Each row is a point on a tangle of strands that fork and nearly touch. The rows are in no order.
(in the rows, 128 means zero)
Points whose rows are less than 152 apart are linked; no others are. Some points are linked to none.
z736: [ 99  93  59 180  86 115 112 135  94 144  88 140 113 119  99 147  98  65
 111 172 146 151 116 168 121 117 143 131 169 106 161 107 135 105 147]
z365: [104  89 111 154 135 153  98 118  75 155 178 135 108  68 104  90 204 110
 188 119 124 104  84 190 140 110  97 130  86 176 105 145 110 157  55]
z428: [139 121 115 168 124 133 113  85 159 169 155 160 107 103 108 120 171 102
 148 117 139 122 136 138 224 102  89 163 133 111 109 136  80 105 102]
z744: [137 127 107 151 151 131 110 175 168 165 141 115 120 124 121 125 137 176
 126 137 125  80 120  47 151 110 106 138 148  83 126 100 159 121  87]
z87: [ 86  84 114 171 112 166  93 128  95 176 134 151 117  76  96  97 171 100
 173 149 152  89  75 156 145 111  82 148 124 136 117 119  76 125  79]
z49: [ 86 112  59 140  62  98 151 150 121 142 103 107 106 152  95 100  95  77
 128 165 148 156 119 134 111 113 108 104 132 119 178  58 142  92 151]
z344: [126 134  92 134 138 112 162 112  83 133 151 104 104 139 116  69  93 102
 154  90  99  86 127  97 123  94 105 105 108 131 136 143 154 176 131]
z972: [111 154 116 100 163 131 126 118  97  92 151  64 134 146 138 101  90  65
 143  93 121 152 137 148  86 203 170 120 127 140 157 131 124 152 153]
z479: [ 87  72 108 149 123 198 116  95 102 107 130 182 103  88 157 137 150 126
 162 109 132  74  75 156  93  75 150 132  94 162 148 165 106 159  76]
z63: [120 141 118 109 140 148 130 117 145 100 121 110 122 159 103  97 114  74
 123 170 176 142 157 131 153 137 141 147 125 119  86 127 109  75 161]
z872: [173 152 158  98 142 149 115 143 101  70 180 126  89 129 108 103 146 120
 155 123 113  98  78 140 191  96 137 131 107 148 140 173 154 181 106]
z16: [145 188 148  82 135  83 131 140 122 115 139  83 147 149 149 139 113 111
 125  95 111 197 143 166 112 183 169 109  99 138 152 107 126 135 159]
z657: [122  75 150 109 164 205 114 149 107 110 148 143 137  90 146 132 124 131
 102 148 133  70 156  85 108 166 105 115 144 106  83 147 141 182 107]
z908: [143 155 181 126 164 159 153 139 117 114  91 159 138 138 125 106 135 140
 144 184 135 145 135 178 124 161 103 108 166 163  77 166 122 105 107]
z878: [135 176 124 150 126 107 133 148 138 170 183 101 135 121 143 137 122  95
 129 121 133  88 113  70 147 144 175 143 132 101 162  97 145 149 121]
z579: [132 149  99 128 103  99 147  99 126  75  97 152 105 162 114  88  68  90
 161  95 123 152 113 181  96 121 121 114  97 147 186 143  92 120 153]
z24: [149 157 139 119 173  91 122 126 144  69 142  92 157 173 167 137 143 165
 114 112 164  86 155  79 144 120 169 140 179 125  76 107 190  84 120]
z565: [164 138 159 154 125 112  94 108 140  60 103 176 116 134 117 110 136 117
 179 123 206 116 162 151 199 111  96 153 124 120 130 118 135 101 100]
z260: [151 140 161  62 102 122  99 143 129 129 161 105  86 123 123 127 145 141
 108 144  96 142 113  73 149 101 118 137  87 104 139 132 104 157 158]
z902: [128 207 154 103 108 112 102 162 146  66  89 136 106 159 171 150 107 140
 139 138 172 145 115 122  70 152 186 142  89 110 151 142 127  87 135]
z622: [127 183  68 118 134 117 180 148 108 127 140 111 128 167  96  57  51  54
 140 100 156  78 135 124  87 168 101 101  99 119 144 107 121 106 153]
z983: [148  97 106  83  76 111 162 127 185 153 169 108 142 145  86 120 105 116
  63 115 118 159 153  93 132 115 128 151 100 108 138  44 123  90 168]
z286: [119 143 119 129 171  91 142 127 140 139 121  72 139 163 129 105 131 149
 137 120 113 142 176 110 137 142 114 125 142 133 112  82 164  99 125]
z597: [136 121 136 137 102 100 159  98 103 121 108 155 122 159 110  79 111 107
 172  93 110 189 144 193 117 112  91 110 144 180 158 149 102 111 127]
z766: [111 116  83 111 131 122  69 165  97 130 187  62 112 131 138 146 132 109
  99 119 143 160 131 134 106 122 141 151 148 122 109 140 131  88 131]
z721: [178 135 135  57 152 155 120 159 173 133  98 186 175 113 150 154  80 143
 128 122 160 113 107 111  82 164 165 149 183 100 151 155  64 124 132]
z882: [118 106 170 103  43  94 133 126 138 168 138 113 143 116 149 132 168 127
  93 149 157 173 143  76 127  94 169 148 136 127 144  72 157 120 131]
z152: [110  98 167 110 105 138 104  98 131  83 127 132 130 129 168 158 170 123
  84 117 154 179 168 168 129 146 174 125 105 134 105 146 122 123 149]
z893: [133 154 196  81 149 171 126 144 141 136 138 134 146 129 134 122 150 119
 124 170 156 171 117 171 123 172 152 131 172 145  84 165  94  85 117]
z165: [142 129 103 160 131 126 128 153 112 134 131 156  83 126 119 125 121 148
 109 129 127  98 114 142 131  88  85 101 109 118 109 146 134 107 120]
z325: [167 127 121  50 167 140 159 133 217 125  77 174 158 147 123 146  76 140
  93 148 126 155 121 118  83 162 181 149 159 101 157 108  95 120 156]
z718: [176 146 151 128 153 104 146 140 135  85 188 127 130 153 149 106 148 157
 113 102 135  76 154  76 176  79 115 128 161 127  98 126 198 126  99]
z860: [129 159 104 137 117 138 184 160 169 212 138 179 117 114 103 121 142 132
 108 134 126 122  61 185 132 135  80  89 113 114 120 104  88 103 145]
z511: [161 107 111 112 104  94  85 117 143  72 132  99 110 167 116 132 101 142
  72  91 124 159 217 104 162 127  93 125 120  88 113  85 151 127 154]
z348: [ 97 149 145 127 153 151 139 177 109 144 140  85 149 127 134 112 141 135
 127 141 141 130 134 145  47 198 131 114  77 152 110 129 130  92 142]
z797: [151 127 135 140  86  99  69 149 112 102 109 157  97 126 116 147 128 122
 139 141 154 151 113 137 164 105 120 136 161 103 192 120 116 134 107]
z586: [108 129 164 141 116 110 114 102  82 156 108 179 106  61 144 106 180 101
 187 127 136 107 125 151 155 129  95 123  39 131 103 149 123 169 114]
z403: [140 105 139 129 168 113 168  80 108  99 103 131 137 148 119  48 117 111
 201  92 114 143 157 172 150 136  80 107 162 183 123 142 126 152 101]
z353: [130 188  91 190 103  82 150 127 167 122 114 118 118 183  80 107 117  94
 149 134 136 142 108 156 167 125  95 128 122 154 175  56 146  77 124]
z42: [173 156 179  98 169  94  79 131 156 100 126 140 179 129 149 165 118 184
 145 107 167  84 130  76 141 167 155 159 156  86 111 130  89  93 119]
z401: [ 89 101  77 127 207 148 105 100 193 144  82 123 151  86 174 201 151 155
 153 120 123 126 103 129 144 145 172 156 123 105 140 130  86 142 110]
z968: [154  75 128 134 151 109 108  83 168 113 112 141 162 135 161 184 127 181
 115  75 115 125 151  83 161 109 161 167 188 102 147 117 136 151 118]
z269: [111 120  99 185 123 160 205 132 129 164  77 165 139 135 149 118 120 140
 132 141 116 117 120 155  69 100 114 106 181 168 106 142 161  99  90]
z126: [129  74 129 124  94 130 129 110 144 159 108 130 173  89 132 183  92 144
  63 136 133 127 169  66  92 146 175 157 131  93 124  75 132 119 173]
z580: [100  97 130 158 104 106  86 118  47 127 126 156  99  70 135  82 169 106
 203  93 127 101 103 174 112 105  86 114  43 165 116 151  92 134  77]
z863: [127 143 203 110 153 122  96 136 105 117 132 110 191 130 125 148 177 169
 160 160 172 142 121 133 150 155 147 154 185 151  58 166 116  70 125]
z341: [129 138  87 109 113 109 128  98 106  65 121 102  99 174 120  99  56 103
 139  85 125 116 142 117 115 103 127 113  96 117 170 142 124 143 168]
z592: [149 111 108  89 157  98 104 144 131  81 122 112 131 167 145 109 112 101
 109 122 176 128 176  97 143 114 140 134 201  95  95 114 176 100 102]
z279: [122 177  74 142  66  99 120 107 132  82 155  71  83 151  98 125 116  41
  94 135 118 157 149 128 159 125 150 131  59 123 152  64 154 140 173]
z227: [142 151 142 119  99 111 119 154 141 149 145 122 129 142 134 149 130 113
 128 108 100 218 124 204  89 175 141 117 131 177 193  94 108 105 134]
z781: [143 127  90  68  99 112  95 166 104  91 153 103  91 164 110 143  77 120
 108  97 120 150  99 129  86 106 132 114 112 114 191 125 110 137 162]
z656: [116 122 122 117 103 167 140 156 171 213 176 163 133  94  90 121 177 106
 123 141 173 122  65 164 144 114 107 130 126 112 126 105  69  85 111]
z362: [111 120 138 146 145 183 148 135 156 147 135 141 159 103 182 163 140 153
 129 121 109 105 118 131  76 147 142 115 173 144  90 199  93 141  84]
z756: [158 119 157  55 172 133  75 119 189  96 110 162 157 107 167 164 127 144
 130 112 177 122 125  81 133 176 173 165 143  75 132 135  63 122 113]
z271: [118 142 161 155 117 158 126 153  78 102 161  90 130 123 111 105 132 100
 124 134 111 125 141 167 101 182 111 111  58 174 130 110 157 141 148]
z266: [127 184 152 124 124  99  94 156  97 133 131  99 147 141 129 152 155 179
 164 156 148 143  79 132 128  90 160 147 178 155 102 191 116  69 133]
z546: [178 152 156  80 189 142 151 182 129 140 147 131 158 130  99 118  90 135
 122 141 128 106 109 107 132 180 119 106 165 102 116 127 131 146 132]
z465: [137 159 162 101 112 147 122 166 145  78 110 128 123 183 143 137  97 149
  93 147 147 128 140 106  48 163 154 123 123 135 130 121 161  85 132]
z460: [113  87 129 131  99 145 121 118 129 185 152 171 110 108  90  97 182 100
 147 134 186 132 105 166 166  80  90 141 139 118 102 132  79  97  87]
z277: [136  92  99 123 169 124  82 128 113 136 156  87 164  81 148 200 134 139
  93  96 107 128 121 135 127 137 194 140 148 127 118 136 130 158 148]
z900: [146 133 128 137 132 154 189 127 118 147 168 114 165 134 133 156  84 144
  55  92  69 126 125 139  84 149 146 102 110 163 121 142 133 147 181]
z570: [160 198  91 141 132  83 137 125 148 155 147 112 140 156 138 152  81 150
 144  93 131  85 103  64 142 100 156 162 156 102 120 155  91  79 149]
z170: [178 144 132 102 189 142 116 179 126 119 178 125 131 133  94 116 113 137
 146 124 112 103  67 127 160 125 107 122 172 138 149 153 128 165 100]
z345: [142  93 110 108 100  93 131 101 148 144 155  93 163 119 144 153 120 121
  74  87 135 142 172 104 127 127 182 154 126 103 109  80 122  93 177]
z294: [127 115 175 104 158 162  83 128  71  53 172 126 105 114 129 130 175 138
 158 143 134 117  90 165 161 110 151 134  95 154  84 174 169 167  99]
z596: [129  69 102  36 120 120  89 160  94 131 155 138  95 123 116 132 117 164
  88  95 124 163 119 145  93  86 120  97  90 110 163 121 112 175 159]
z687: [106 103 121 172  87 128 169 117 117 172  89 148 163  96 158 168 108 138
  86 145 130 111 156  74  97 108 159 124 147 100 123 112 163 123 162]
z416: [104 120 136 129 107 112  97 138 109 129  93 102 103 132 101  94 108 100
 129 174 147 143 202  93 143 162  67 125 122  90 100 113 130 141 139]
z481: [151 170 126 123  84  94 175  90 133  65 111 136  86 175  92  49 100  84
 136 127 146 109 167 121 172  80  90 117  68 127 111 105 161 137 140]
z285: [ 92 145 145 127 155 156 175  98 142 134  96 126 122 124 135  70 132  99
 180 163 150  96  83  95 124  96 155 137 138 149 121 155 124 134 109]
z623: [145 111 166 111 132 137 121 113 120 107 169 149 122 115 145 146 147 145
  94  96 128 129 157 163 132 144 120 116  91 140  87 175 107 131 136]
z335: [144 116 163 109 134 150 174 137 122 172 157 113 191 150  94 123 134 169
 139 141  90 149 112 135 149 114 101 124 225 198 104 160 127 108 111]
z697: [128 143  56 146 157 138 173 136 197 177 113 157 124 128 141 146  94 112
  88 128 126 110 111 123 104 141 138 137 142  70 126 116  89 102 140]
z685: [138 169  64 154 154 138 189 135 163 152 108 148 149 172 114  94  63  87
 118 115 140 103 140 134  90 172 109 116 132 118 130 103 120  74 142]
z849: [ 95  86 123 125  84 174 124 141 143 165 173 118  98 113 140 129 165 122
  89 138 144 136  91 134 102  74 148 132 125 137 138 117 134 116 113]
z107: [156 121 147 110 173 160 158  85 184 116  75 161 187 125 140 180 114 151
 121 151 131 133  90 142 149 112 202 146 176 137 112 160  96 133 140]
z708: [127 125 157 143 142 145 122 153  91 116 152 111 128 121 166 170 156 151
  82 155  90 167 125 159 100 130 168 106 170 151  99 165 169 136 125]
z610: [116 178  89 161 138 137 163 162 183 209  83 162  97 116 149 144 132 136
  97 163 107 112  91 129 110 133 109 106 123  87  94 130  93  75 134]
z254: [133  89 103  99 106  85  99 101 139 151 156 127 102 122 159 125 175 171
 118  78 128 119 185  60 162  61 102 150  94  95  97 118 155 123 122]
z627: [ 88 106 134 114  70 113 162 122 119 164 100 113 134 134 106 107 132 115
 122 162 170 178 143 115 106  91 121 129 133 135 152  78 181 102 143]
z587: [108 124  96 120 123 180 137 135 161  68 119 113 125 163 112  78  79  63
 143 128 149 130 127 129  43 191 145 136 100 139 195  81 135 136 122]
z432: [ 94 138 106 202 125  92 143  93  90 149  96 105 119 121 148 138 125 116
 124 130  83 169 157 177 118 124 126 109 131 155 123 145 138 122 133]
z771: [122 111 164 131 147 153 108 140  82  96  94 108 146 147 155 143  89 165
 137 147  87 125 152 115  68 173 134  99 147 155 157 160 158 166 138]
z599: [116 120 143 132 113 174 114 194 136 158 175 113 148 125 107 134 152 142
 114 137 145 137  77 182  66 169 116 112 101 177 145 100 120  76 125]
z331: [137 196 136 102 133 137 109 177 137  83 140 113 100 159  82 137  97  99
 169 128 119 118  50 142 146 164 119 142  86 109 187 133  91 138 137]
z547: [160  75 141 140 112  95 103 102  89  70 149 124 174 140 112 107 123  94
 137  77 183 136 191 145 173 133 124 134 139 131 146  87 165 131 133]
z681: [162 103 106 112 161 127  96 123 137 160 131  86 186 138 121 185  75 171
  91 103  82 132 141 101  88 159 146 142 185 129 111 117  91  89 156]
z361: [137 166 122 131 100  67 128 140 145 181 127 182  82  97 170 155 167 121
 126 107 137 165 126 152 146 115 124 116  89  91 153 128 109 124 134]
z991: [104 102 164 137 144  99  78 117  46 137 143 138 124  60 165 134 193 151
 174 135 124 146 144 165 133 154 114 105 144 143  85 190 130 179 106]
z918: [136 151 141 125 119 128 132 179 123 196 177  98 146 108 111 143 144 113
 101 127 114 169  97 161 117 163 136 128 121 137 153 100 114 116 136]
z921: [100 156 112 180 100 134 211 120 138 179  83 151 133 134 178 146 114 129
 113 142 103 118 142  94  72 101 153 112 192 136 125 136 186 132 108]
z454: [140  96 131  87 174 109 133  73 122  93  91 110 178 172 112  90  99 126
 174  99 123 153 158 135 164 131 113 142 191 155 132 142 128 125 138]
z400: [145 110 180 105  83 159 105 157 117 120 158 139 101 146  74 117 160 123
  90 175 147 179 133 190 138 114 100 116 122 151 141 104 144 126 115]
z407: [102 193 191 101 148 146 177 114 153 117 103  93 111 153 122  82 144 143
 160 171 115 121 108  62 141 115 152 129 107 134 130 118 165 151 122]
z834: [ 85 129 115 185 125 132 199 133 118 197  95 143 119 123 118 110 138 181
 140 158  71 112  93 128 117  75  70  93 148 155  88 150 145 126 108]
z590: [150  66 123 105 154 102 143  70 108  97 135 133 194 134 121 118 116 100
 134  78 152 148 187 165 176 151 148 120 176 128 120 120 142 143 163]
z462: [110 146 106 123 175  82 104 153  56  88 132  87 149 121 106 108 134 164
 171 128 158  94 122 131 151 107 114 113  75 153  77 152 172 101 155]
z113: [107  49 127 181 110 176 130 101 119 124 109 188 135  86 147 135 151 149
 148 109 144  89 117 135 112  92 125 118 129 151 176 122 154 183  73]
z944: [140 151 159 118 114 109  81 143 134  83 117 104  78 154 111 144 140 189
 120 150 106 134 133  90 159  83 100 128  97 118 141 108 156 145 118]
z65: [131 127 127 128 103 170 130 156 161  97 117 133 103 183 140 100  96 113
 110 133 115 134 151 137  35 170 110 117 139 154 178 108 152 112 103]
z206: [144 112 140 142 193 195 129 152 137 123 150 122 163 145 121 112  94 146
 118 132 116  73 146 105 106 202  94 115 175 130 118 129 151 155  97]
z433: [149 114 127 156 104 110 106 128  86 105 113 183 104 108  92 101 127  77
 147 142 183 116 135 155 199  96  97 134 158 113 140 111 142 138  95]
z61: [113 111 186  95 158 153 102 112 143  61  82 145 151 124 151 134 143 134
 172 134 141 144 128 153 134 191 156 145 104 127 169 137 125 158 125]
z780: [110 145  74 140  82 136  91 124 154  90 150  98  65 151  97 131 126  72
 113 142 115 112 102 106 160 130 122 147  27 100 167  68 132 147 151]
z517: [118 106 152 162  64 129  75 136  95 119 130 148 127 120 121 128 143 123
 178 124 167 119 104 136 125  98 114 156 148 167 166 161 114 101  90]
z740: [125 145 151 122  81  92  85 125 159 102 105 121 104 134  83  81 151  96
 141 153 162 149 194 111 181 141  54 144  65 101 122  79 100 119 134]
z455: [150 134 188  89 114 146 119 160 104 113 153 106 115 134 114 158 145 132
  58 184 109 208 129 168 139 127 152 107 147 156 112 122 171 135 146]
z222: [148  96  98 103 181 118 111  86 124  98 135 140 177 111 171 191 107 142
 115  50 139 121 125 170 132 113 193 138 130 116 142 163 101 143 162]
z130: [143  86 104 115  99 106 108 123 135  66 140  95 116 154 109 103 133  95
 100  98 150 147 199 110 173 101 110 133 117 114 152  63 193 151 123]
z677: [ 93 112 151  97 192 127 111 129  75 109 146 109 135  71 142 134 193 145
 164 137 110 142 107 150 144 133 154 117 113 147  95 168 155 195 128]
z146: [103  63  82  62 153 148  80 125 109 150 139 117 106  84 143 156 149 164
  85 115 109 120 128  93 111  99 133 121  53  98 131 117 129 170 152]
z594: [131 179 132 119 121 152 216 110 121 120 156 108 148 164 154 115  87 102
  94 120 121 122 132 129  76 147 172 106 138 184 121 155 156 121 148]
z548: [126 118 115  78 115 112 128 118 127  92  90  99 141 189 109  84  95 117
 131 151 183 147 170  92 119 111 115 143 195 113 103 120 126  64 141]
z682: [122 216 101 123 119  93 170 144 124 126 126 133 112 153  78  89  50  78
 135 149 139  92 114 116  95 190 116 111  63  78 159  98  94 134 187]
z395: [162 123 135 206 134 136 131 110 137 155 162 154 133  87 135 177 145 171
 123 105  85  84 136 108 186 113 100 134 145 114 110 160 137 175 110]
z73: [ 90  77 135 135 164 157  84 126 132 120 127 132 175  79 149 175 173 223
 133  97 143  95  96 141  92 136 148 132  73 144 127 131 117 119 117]
z219: [109 118 144 118  85 137  91 142  99 148 146 124  72 117  86 121 182 120
 113 160 107 171 121 176 155 112  82 114  64 130 120 111 123 145 140]
z461: [137 153 137 173  89 105 149 132 113 178 116 188  87  78 154 141 144  90
 146 130 111 132 113 144 136 118 118 112 152 108 148 161 120 171 101]
z379: [124 208  86 159 101  89 154 122 151 146 115 154 104 144 117 107  69  57
 158 140 121 113 100 106 106 173 138 133 121  87 175 133  65 135 152]
z947: [159 117 100 112 114  96 184 139  97 183 192 101 155 119 130 160 107 178
  53  86  65 124 121 112 120  95 141 100 106 122 113 123 148 153 172]
z333: [120  72 119 179 127 114 116 143 123 143 110 164 145  80 136 148 157 206
 139  95 116 111 135 152 101  97  88  92 123 156 170 123 182 162  94]
z557: [160 101 161 138 122 118 143  86 153 130  96 143 198 104 168 210 130 171
 111 117 108 128 122 103 149 108 202 145 224 126 107 141 127 145 129]
z252: [122 130 125 125 170 170 139 125 137  74 121  98 180 156 133 120  87  80
 142 118 150 135 135 159  72 215 182 138  94 149 169  87 138 122 157]
z157: [129 104 114 150 101 178 149 160 159 189 169 159 122 132 131 113 146 151
 131 112 111 124 108 161  87 105  77 130 185 168 108 171  92  89  62]
z310: [ 94 103 136 110 141 185 129 157 106 132 182 114  97 103 133 100 164 135
 130 161 112 118  72 141  86 105 128 115 110 174 111 161 151 144  95]
z693: [126 150 180 174 114 175 142 126  77  54 103 132  99 152  88  94 106 113
 151 159 111 114 121 183 102 178  96 110  70 184 117 142 140 129 121]
z72: [139 202 121  98 125 107 163 142 191 167 139 118  89 165 109 102 122 118
 116 139 109 161 104 132 163 132  88 140 125 115 119 119  79  86 138]
z785: [169 130 159 139 122 133 141 173 159 131 151 143 120 146 144 133 134 205
  91 135 122  93 136  68 122  89 109 123 173 121 104 121 188 114  93]
z650: [117  87 179 103 128 174 127 105 109  73 103 163 128 103 129  88 143 113
 157 129 157 128 135 167 111 162 130 113  62 144 155 116 149 174 119]
z60: [ 90  98  50 150  87 142  78 128 131  65 117 118  54 142 117 135 121  78
 103 134 128 126 106 147 117  91 123 120  69 111 178  87 140 132 128]
z844: [142 169 203 148 137 150 114 136  94  49 110 123 126 157 104 125 134 160
 136 181 123 131 132 161 144 168  94 120  93 172  81 163 140 126 137]
z510: [104  81  85 170 102 131  71 139  85 126 133 124 100  91 107 173 140  86
  92 143 136 133 111 172 145 113 142 127  88 113 169  94 144 136 149]
z975: [167  77  78 140 152  97  46 119 121  74 119 120 128 166 113 166 105 180
 102  76 127 144 181 139 164 117  76 141 142 101 143 115 125 109 133]
z967: [ 87 135 119 153 160 134 135 146 124 170 106 116 151  72 156 156 158 152
 145 160 121  98  80 112 115 125 172 123 110 131 128 138 151 146 120]
z620: [140 163  98 136  92 104 147  69 150  84 141  96 106 160 108 106 120  59
 113 130 125 121 162  82 199  90 149 152  77 107 112 111 159 141 162]
z100: [127 219 107  84 164  88 183 109 155 124 112 108  83 165  87  77  99  88
 155 141  98 133 104 112 170 126 113 123 103 102 137 123  94 150 151]
z612: [145 129 127 158  86  98 146 147 119 197 113 125 173 134 102 163 119 163
 100 142 157 135 129 101 149  86 119 144 178 115 107 106 138  52 149]
z859: [101  70 121 155 148 117 107 144 145 154  85 157 172 105 143 171 168 247
 145 123 133 121 118 144  84 101 132 117 133 149 152 124 136 116  96]
z505: [ 93  91 116 147  99 107 110 100  86 196 122 118  96  93 103 134 178 125
 132 137 107 169 162 149 178  90  92 127 110 115 117 116 123 149 133]
z17: [149  91 124 122 148 159 113 116 170 128 134 157 122 109 124 136 112 122
  83 137 147 118 158 105 168 139 124 145 123  85 127 110 110 134 139]
z776: [122 182  66 125 164 111 155 119 115 133 109 125  64 146 104  78  74  81
 153 139 116  71 101  83 138 109 113 114 123  78 121 135 124 164 131]
z891: [131 119 115  89 113 107 127 134 104 178 170 100 109 100 137 138 148 127
  77 113  82 139 122 100 141  99 141 113  75 118 119 111 150 173 178]
z443: [109  88 185 157 113 128 136  80  72 145 130 133 149 105 154 114 158 129
 174 114 107 134 156 142 121 148  99 118 175 156  88 194  95 152 117]
z905: [125 153 154 123 141 120 139 155 150 107  92 120 103 150 134 112 128 172
 148 147 113 120 111 105 109 120 123 109  98 118 177  94 170 161 117]
z507: [140  79 121 158 123 118 144  95 138 148 142 164 156  96 169 172 164 168
 114  75 119 111 172 123 164 107 139 132 152 114 113 125 164 165 110]
z807: [106  77 105 135 166 141  91 114 131 140 170  96 168  83 159 180 165 194
 118  90  99 103 125 113 109 120 140 142 109 141  88 162  96 120 125]
z424: [109 134  83 158 142 159 104 136 178 173 133 166  89  87 171 143 153 119
 150 104 114 126  98 167 112 136 105 142  97 111 133 165  45 125  92]
z495: [ 88 119 111 146 133 138 172 134 123 212 122  91 139 139 106 125 114 178
 124 149  53 112  97  71  97 106  97 115 171 140 124 137 129 150 144]
z93: [124 165  94 141 115  96 131 115 156 172 103 110 130 163 110 124  78  98
 169 146  88 134 106  69 122 148 149 156 187  84 199 116  85 132 141]
z46: [152  84 108  69  99 121  78  94 150  88 178 111 102 139 132 107 165 123
 114  80 146 132 173  87 177  71 109 152  98 114 141  98 145 153 113]
z804: [113 106 194  83 125 139 100 106 111  85 136 107 143 116 194 164 156 132
 111 121 110 171 139 143 110 170 193 113 163 141  94 171 139 155 125]
z241: [115  99 161 140 140 155 154  72  96 109 113 128 185 136 167 103 114  95
 189 100 127 107 153 121  89 181 123 128 202 163 110 191 102 156 116]
z645: [158 118 144  82 166 147 190  94 212 121  55 180 174 160 128 127  99 153
 122 139 134 145 138 138 123 142 138 126 173 139 131 134 100 118 143]
z784: [107 140  81 186 108 100 121 133  81 157  97 114 111 114 138 163  96  85
  97 152 122 177 152 174 113 166 142 115 137 116 129 123 133 118 172]
z242: [159 144 164 181 123 155 147 138 148 174 124 166 107  80 145 164 139 128
 103 161  75 107 124 102 151 138 113 119 138  93 133 149 120 192 116]
z894: [144 144 168  86  74 119 128 128 127  69 112 151  80 137  88  43 122  67
 153 151 177 139 169 116 147 125  73 121  50 120 119 103 117 154 120]
z817: [147 128 100 145 122  96 127 128 171 168 169 106 127 126 137 128 155 158
 108  90 137  81 158  54 158  95 112 155 100  91  86  97 144  92 125]
z923: [104 174 145 159 159  99 149  81 145 128 108  77 134 144 138 128 166 113
 140 144  98 162 161 122 147 186 152 129  98 151 118 100 150 143 147]
z142: [126 118 184 103  85 147 172 136 150 176 151 170 149 102 143 135 168 132
  82 146 157 137 120 124 132  72 162 125 139 134 116 124 153 116 131]
z909: [141 177 120 125 110  74 113 142 102 120 101 128 118 151 133 157  84 130
 156 151 165 130  97  96 146  80 160 157 164 114 128 181 101  80 154]
z253: [134 150 116 100 120  98 153 137 167 120 157  66 156 173  91  86 117 100
  95 122 152 153 181 102 125 147 122 137 114 130 122  29 173  80 148]
z264: [127 107 134 142  99 164  96 145 108 140 131 159 110 141 117 133 140 141
 168 126 109 125  86 161  83 107  92 137 203 181 161 187  91 117  75]
z952: [101  84 105 148 141  90 106 115  64 148  88 105 103 108 114 115 144 108
 142 149 112 147 200 121 177 122  87 107 114 106  82 114 166 161 147]
z544: [129 189 126 150 107  97 105 155 146 117 100 160  89 122 163 161 134 131
 132 128 149 146 115 161 115 144 139 128  58 115 157 147 100  84 148]
z326: [ 97 124  72 142 177 133 114 101 165 146 101 131 118 114 135 154 149 125
 137 109 108 135  86 163 145 125 144 136 105 117 152 139  79 142 141]
z133: [139 125  69 167 139 161 126 136 168 191 151 148 121 125 145 133 121 102
 130  87 110 130 115 163 110 143  91 143 172 130 110 172  44  96  84]
z558: [103 146 133 179 150 141 185 123 130 152  99 140 150  83 156 116 165 140
 178 150 129  62  86 106 134  95 144 126 132 159 108 151 150 148  85]
z521: [130 194 105 103 127 102 175 151 193 175 102 104  86 179 110 132  95 134
  79 176  74 180 109 105 137 135 128 134 150  97 136  73 104  85 154]
z135: [127 112 154 155 119  95 107  68 161 114 113 146 125 133 141 107 167 136
 165 109 156 110 175 100 212 109  97 165 125 104 103 134 113 102 112]
z977: [ 99 104 124 167 132 189 110 163  71  92 149 151  79  80 139 131 148 125
 142 153  98  94  54 176  75 102 142 114 112 168 131 189 147 162  69]
z649: [ 81 126 113 131 189 145 113 129 167 153  76  97 192  86 171 198 151 181
 142 136 118 103  90  97  95 150 206 153 159 130 109 133 121 125 102]
z273: [ 95 147 129 197 106 120 161  65 125 118  97 113 144 153 144 121 117  88
 142 131 123 150 167 127 134 148 144 143 142 145 123 134 144 115 138]
z297: [166 158 184 115 135 102  57 179 101 112 146 147 146 105 130 182 134 174
 131 144 162  97 116 108 159 157 149 154 133  89 127 137 124 114 119]
z478: [124 131 208 121 151 125 159 136  92 144 100 110 182 125 130 129  97 188
 148 145  87 118 154  88  86 182 133  98 171 148 139 127 160 188 149]
z765: [147 185  72 119 131  88 188 115 172 178 122 124 138 178 117 110  70 119
 152 105 108 120 118  75 138 111 136 154 190  96 157 131  99  97 139]
z741: [130 150 112 131 105 127 121  99 120  87 146 129 105 128 113 138 120  83
  95 144 161 111 134 106 195  72 158 148 102 108  92 145 125 100 162]
z960: [165  80 181 101 141 189 133 151 108  93 170 177 137 121 128 137 118 163
  76 130 133 110 153 154 121 149 110 101 124 141  92 164 147 167 126]
z801: [117 131 156 157 175 152 167 130 109 175 103 103 167 125 106 111 110 171
 177 153  57 106 126  85 110 152  88 110 188 162 117 152 134 174 125]
z941: [133 110 159  97 138 134 131  88  87  93  83 183  93  94 129  80 169  85
 169 139 155 126 129 181 165 115 125 109  52 137 108 142 125 167 106]

A fork is a point with three links, a tip a point with one. Leave the first point through the second and follow the links. Name the first fork or tip that comes.
z921; z687: z736
z908; z893: z460
z395; z507: z297
z952; z505: z241

A fork is a point with three links. Follow the links from the first point to the second and name the forks in between, in order.
z918; z365: z460
z400; z222: z620 > z736
z947; z592: z891 > z341 > z130
z784; z100: z736 > z620 > z130 > z341

Follow the links from the first point to the second, and from the first to the third. Name the last point that the two ways share.
z708; z921; z882: z736
z900; z941; z279: z891
z682; z586; z565: z460
z548; z495; z807: z736
z594; z558; z511: z891
